Each row is a point on a tangle of strands that fork, close into loops and nearly touch. The rows are in no order.
(in the rows, 128 means zero)
Points whose rows are less than 71.7 apart are linked; no others are. Some points are linked to none.
q_226: [166, 139, 109, 136, 136, 128, 105, 130, 80, 114, 180, 119, 88, 150, 136, 124, 150, 155, 158, 153, 124, 139, 145]
q_641: [67, 103, 138, 148, 121, 112, 111, 114, 160, 130, 130, 138, 127, 128, 151, 153, 108, 139, 105, 89, 139, 142, 103]
q_312: [95, 125, 149, 152, 124, 117, 137, 123, 191, 128, 112, 168, 151, 141, 122, 148, 112, 114, 125, 98, 164, 128, 92]
q_116: [110, 103, 143, 115, 117, 115, 128, 112, 147, 129, 106, 125, 101, 132, 159, 175, 147, 120, 117, 94, 157, 126, 107]
q_637: [161, 122, 148, 120, 137, 113, 147, 138, 70, 142, 160, 108, 139, 130, 145, 129, 133, 129, 122, 159, 114, 146, 151]
q_304: [205, 125, 114, 100, 119, 125, 127, 171, 96, 142, 139, 134, 111, 144, 116, 109, 137, 123, 149, 155, 144, 112, 144]
q_972: [139, 145, 116, 134, 139, 133, 123, 151, 97, 114, 158, 131, 142, 125, 100, 90, 121, 137, 136, 159, 88, 133, 157]
q_717: [144, 138, 143, 128, 141, 125, 148, 164, 178, 148, 125, 179, 169, 120, 114, 104, 98, 117, 129, 143, 135, 114, 121]
q_291: [119, 107, 141, 120, 120, 126, 140, 120, 173, 125, 103, 144, 137, 140, 137, 165, 133, 113, 127, 96, 163, 122, 103]
q_494: [72, 161, 101, 162, 140, 121, 124, 116, 163, 110, 112, 162, 140, 125, 107, 110, 115, 150, 145, 115, 132, 126, 117]
q_496: [183, 136, 128, 113, 150, 106, 137, 166, 91, 148, 167, 143, 127, 137, 116, 126, 131, 133, 143, 167, 140, 117, 135]
q_301: [120, 106, 154, 106, 123, 138, 120, 147, 166, 138, 119, 137, 128, 132, 144, 116, 118, 89, 75, 92, 110, 144, 95]
q_848: [165, 141, 126, 117, 139, 104, 148, 165, 174, 141, 132, 189, 142, 135, 111, 108, 115, 124, 142, 135, 148, 105, 108]
q_811: [168, 131, 132, 107, 138, 139, 128, 130, 67, 119, 163, 98, 111, 164, 150, 151, 148, 139, 128, 146, 118, 139, 123]
q_831: [127, 127, 88, 143, 137, 129, 99, 140, 131, 128, 140, 127, 68, 127, 152, 105, 134, 166, 124, 122, 131, 130, 146]
q_813: [130, 144, 123, 155, 111, 146, 101, 102, 81, 94, 166, 109, 135, 112, 135, 104, 150, 163, 142, 156, 122, 142, 157]
q_59: [118, 155, 108, 153, 134, 132, 92, 101, 93, 97, 156, 113, 112, 134, 122, 105, 141, 169, 136, 143, 93, 142, 141]
q_656: [89, 176, 96, 169, 136, 129, 116, 113, 146, 102, 110, 134, 149, 127, 88, 100, 118, 131, 158, 125, 109, 135, 130]
q_471: [126, 152, 119, 108, 144, 144, 133, 130, 164, 125, 107, 130, 137, 148, 120, 118, 120, 88, 124, 87, 115, 130, 93]
q_610: [148, 134, 117, 128, 112, 159, 124, 143, 112, 114, 124, 119, 145, 127, 104, 90, 129, 116, 143, 157, 100, 118, 147]
q_222: [118, 124, 150, 100, 139, 157, 133, 129, 151, 139, 107, 121, 150, 132, 136, 118, 125, 89, 87, 97, 94, 138, 128]
q_841: [90, 113, 142, 149, 135, 118, 143, 110, 143, 134, 131, 135, 135, 121, 141, 162, 115, 141, 120, 113, 147, 131, 124]
q_13: [93, 115, 138, 168, 106, 109, 147, 92, 138, 128, 124, 137, 118, 100, 143, 168, 125, 160, 136, 123, 166, 121, 144]
q_165: [132, 134, 102, 108, 173, 117, 121, 157, 133, 141, 152, 135, 118, 135, 133, 107, 111, 142, 117, 123, 108, 128, 119]
q_51: [109, 129, 172, 106, 150, 138, 161, 120, 123, 149, 128, 109, 184, 137, 123, 139, 110, 91, 99, 126, 101, 147, 125]
q_41: [127, 146, 121, 134, 147, 121, 102, 122, 88, 119, 183, 124, 114, 140, 123, 129, 131, 167, 142, 148, 111, 147, 145]
q_682: [124, 119, 116, 131, 97, 140, 125, 117, 153, 116, 81, 121, 120, 112, 124, 114, 127, 114, 143, 119, 131, 121, 128]
q_87: [193, 102, 148, 116, 95, 134, 132, 140, 121, 133, 89, 135, 142, 123, 95, 118, 146, 96, 158, 163, 141, 115, 121]
q_199: [122, 140, 133, 135, 131, 127, 128, 134, 115, 139, 143, 126, 141, 114, 123, 109, 105, 132, 129, 154, 114, 138, 157]
q_907: [155, 151, 112, 111, 168, 130, 123, 136, 88, 109, 168, 118, 134, 173, 120, 135, 134, 139, 135, 148, 86, 129, 114]
q_876: [80, 169, 103, 160, 141, 138, 110, 108, 123, 84, 133, 123, 141, 138, 96, 118, 136, 139, 152, 129, 91, 131, 118]
q_830: [94, 129, 155, 108, 152, 139, 149, 106, 145, 140, 106, 109, 159, 143, 142, 144, 117, 104, 95, 103, 118, 147, 115]
q_730: [121, 133, 118, 97, 137, 153, 140, 127, 138, 133, 103, 114, 155, 138, 110, 106, 125, 76, 114, 123, 106, 135, 112]
q_259: [86, 132, 128, 139, 130, 128, 133, 116, 127, 129, 130, 119, 134, 107, 126, 135, 123, 131, 125, 129, 124, 135, 140]
q_462: [120, 151, 98, 105, 163, 130, 114, 135, 122, 123, 141, 113, 122, 151, 114, 105, 117, 120, 122, 108, 91, 139, 112]
q_56: [93, 131, 142, 114, 145, 140, 121, 117, 98, 129, 136, 91, 155, 121, 129, 117, 109, 112, 94, 135, 91, 161, 144]
q_962: [126, 129, 168, 124, 133, 127, 164, 135, 116, 153, 142, 126, 192, 132, 111, 136, 113, 92, 115, 148, 121, 132, 134]
q_791: [150, 122, 141, 110, 135, 123, 148, 137, 101, 151, 143, 108, 120, 128, 146, 149, 134, 118, 109, 130, 119, 128, 139]
q_586: [111, 117, 119, 121, 137, 131, 106, 149, 156, 142, 125, 143, 105, 129, 144, 91, 107, 128, 95, 103, 109, 123, 110]
q_937: [125, 99, 153, 118, 121, 129, 123, 140, 122, 145, 125, 119, 107, 106, 172, 120, 119, 140, 82, 128, 112, 142, 147]
q_247: [113, 137, 110, 154, 95, 139, 98, 103, 97, 103, 151, 100, 102, 108, 138, 123, 153, 147, 145, 135, 139, 138, 159]
q_376: [118, 135, 147, 152, 93, 122, 142, 100, 115, 113, 126, 116, 140, 123, 124, 177, 144, 135, 156, 129, 158, 121, 131]
q_828: [170, 124, 102, 110, 111, 148, 118, 153, 87, 127, 125, 108, 97, 133, 127, 83, 144, 118, 131, 137, 104, 126, 150]
q_379: [160, 107, 153, 118, 103, 120, 133, 147, 122, 143, 112, 129, 117, 107, 133, 150, 131, 118, 124, 142, 155, 117, 139]
q_85: [166, 133, 97, 132, 116, 137, 104, 135, 90, 107, 140, 109, 84, 140, 124, 98, 155, 138, 147, 141, 124, 128, 140]
q_551: [96, 124, 137, 157, 103, 126, 129, 91, 151, 112, 101, 140, 138, 82, 126, 142, 122, 141, 139, 129, 160, 123, 146]
q_493: [137, 152, 129, 131, 176, 128, 132, 104, 89, 96, 166, 108, 144, 164, 131, 151, 143, 165, 147, 149, 103, 125, 118]
q_683: [121, 109, 152, 112, 125, 115, 152, 100, 123, 143, 115, 92, 130, 135, 168, 179, 147, 114, 104, 95, 148, 132, 119]
q_613: [137, 136, 111, 105, 114, 155, 123, 114, 164, 132, 69, 118, 133, 147, 113, 125, 132, 72, 128, 99, 126, 118, 90]
q_451: [189, 127, 126, 89, 121, 139, 124, 170, 102, 143, 129, 113, 106, 148, 124, 105, 143, 98, 127, 140, 113, 115, 131]
q_736: [152, 143, 107, 90, 160, 134, 107, 137, 94, 120, 159, 106, 118, 162, 114, 111, 130, 122, 118, 127, 84, 122, 103]
q_33: [146, 102, 161, 128, 122, 93, 131, 167, 137, 152, 160, 151, 125, 126, 155, 157, 134, 132, 91, 113, 155, 122, 109]
q_709: [156, 113, 131, 144, 102, 128, 143, 130, 139, 135, 111, 151, 136, 86, 106, 127, 125, 140, 154, 166, 168, 118, 155]
q_540: [111, 155, 95, 167, 129, 102, 112, 123, 133, 119, 134, 144, 96, 110, 119, 122, 136, 168, 162, 132, 151, 118, 142]
q_264: [120, 110, 133, 112, 143, 125, 107, 143, 134, 146, 151, 131, 101, 120, 163, 123, 111, 145, 90, 100, 113, 131, 122]
q_258: [98, 127, 104, 153, 127, 124, 105, 122, 149, 128, 136, 143, 86, 105, 136, 116, 123, 175, 127, 128, 139, 118, 143]
q_761: [72, 144, 91, 158, 136, 118, 112, 96, 160, 104, 123, 136, 103, 123, 120, 131, 125, 159, 147, 102, 138, 126, 119]
q_303: [113, 127, 103, 129, 117, 139, 109, 124, 120, 123, 121, 108, 110, 108, 118, 86, 127, 130, 130, 130, 94, 138, 149]
q_794: [187, 119, 133, 103, 110, 151, 145, 130, 146, 134, 76, 138, 159, 130, 94, 115, 136, 78, 151, 146, 139, 112, 108]
q_913: [161, 105, 154, 94, 131, 131, 130, 158, 155, 146, 125, 135, 103, 131, 151, 129, 127, 99, 84, 97, 111, 118, 107]
q_587: [133, 138, 153, 110, 147, 118, 165, 152, 153, 153, 136, 150, 175, 132, 120, 128, 110, 107, 122, 141, 129, 132, 128]
q_945: [147, 128, 144, 122, 140, 108, 145, 153, 157, 145, 147, 164, 130, 134, 125, 141, 118, 135, 130, 123, 152, 109, 117]
q_633: [138, 121, 156, 108, 117, 133, 143, 139, 127, 151, 114, 120, 140, 114, 132, 132, 121, 103, 110, 136, 124, 122, 145]
q_713: [174, 141, 133, 106, 158, 116, 124, 150, 74, 139, 192, 116, 118, 152, 136, 139, 146, 136, 138, 149, 134, 131, 123]
q_949: [149, 129, 97, 122, 110, 146, 118, 132, 113, 106, 105, 105, 125, 137, 103, 113, 138, 121, 154, 138, 117, 120, 123]
q_50: [108, 127, 100, 140, 118, 148, 121, 109, 164, 115, 76, 129, 106, 133, 128, 115, 124, 117, 132, 92, 131, 119, 106]
q_454: [100, 101, 129, 158, 105, 125, 109, 143, 137, 131, 130, 147, 105, 107, 149, 108, 107, 163, 100, 120, 140, 127, 139]
q_478: [168, 118, 145, 141, 113, 123, 138, 139, 82, 137, 148, 119, 134, 129, 131, 154, 139, 132, 142, 166, 140, 119, 149]
q_958: [115, 113, 160, 131, 109, 113, 149, 93, 116, 130, 124, 101, 149, 135, 140, 183, 136, 118, 131, 117, 151, 134, 127]
q_974: [152, 119, 132, 134, 114, 113, 138, 131, 115, 150, 140, 137, 109, 116, 140, 145, 138, 140, 142, 148, 154, 121, 156]
q_782: [131, 111, 141, 134, 121, 89, 133, 148, 143, 142, 145, 163, 110, 130, 151, 158, 132, 149, 125, 122, 164, 125, 118]
q_521: [97, 107, 160, 119, 141, 118, 142, 104, 144, 139, 122, 101, 141, 140, 160, 168, 132, 120, 85, 83, 124, 138, 104]
q_769: [107, 152, 115, 137, 150, 139, 125, 108, 98, 86, 147, 117, 152, 148, 116, 136, 142, 146, 143, 138, 96, 131, 122]
q_741: [161, 119, 132, 109, 119, 139, 140, 122, 165, 140, 80, 143, 134, 140, 109, 134, 129, 82, 150, 113, 151, 111, 89]
q_881: [90, 142, 123, 126, 146, 154, 123, 130, 127, 129, 108, 113, 155, 107, 122, 93, 107, 113, 100, 129, 89, 151, 143]
q_179: [122, 125, 124, 142, 141, 91, 146, 122, 151, 130, 140, 153, 120, 132, 133, 176, 137, 158, 152, 119, 186, 110, 114]
q_501: [98, 147, 107, 152, 123, 111, 116, 101, 145, 110, 120, 147, 111, 123, 119, 158, 141, 154, 160, 122, 162, 118, 126]
q_64: [98, 130, 113, 116, 133, 153, 115, 135, 145, 136, 104, 129, 124, 123, 141, 83, 104, 123, 95, 107, 81, 134, 133]
q_100: [169, 102, 138, 132, 100, 134, 146, 130, 125, 129, 86, 150, 147, 94, 85, 109, 135, 117, 171, 171, 154, 118, 147]
q_245: [109, 105, 136, 139, 128, 130, 119, 135, 117, 140, 145, 138, 108, 99, 151, 112, 115, 159, 93, 136, 119, 144, 172]
q_533: [136, 125, 123, 122, 100, 144, 133, 120, 131, 121, 95, 118, 142, 130, 116, 141, 140, 106, 153, 138, 139, 118, 123]
q_237: [113, 133, 129, 150, 118, 93, 156, 96, 130, 123, 130, 120, 134, 132, 131, 185, 139, 148, 165, 131, 187, 121, 118]
q_120: [117, 120, 113, 153, 91, 135, 129, 100, 145, 106, 90, 128, 124, 92, 110, 111, 131, 137, 154, 142, 148, 121, 144]
q_339: [81, 117, 121, 141, 125, 139, 111, 111, 161, 115, 98, 132, 125, 124, 140, 128, 113, 130, 109, 92, 131, 136, 113]

A piece is all that can be reached along the links. How many separate loops has the piece of each point below (a circle has one, a figure eight two, a Y none), and how many tips (points with one link)?
q_312 => loops 1, tips 4
q_876 => loops 0, tips 3
q_637 => loops 1, tips 0
q_247 => loops 0, tips 2
q_199 => loops 2, tips 0

A tip is a point with one link. Name the tips that can be reached along the links from each point below, in the order of the rows.
q_100 => q_312, q_33, q_709, q_913
q_586 => q_831, q_165, q_56
q_451 => q_811, q_247
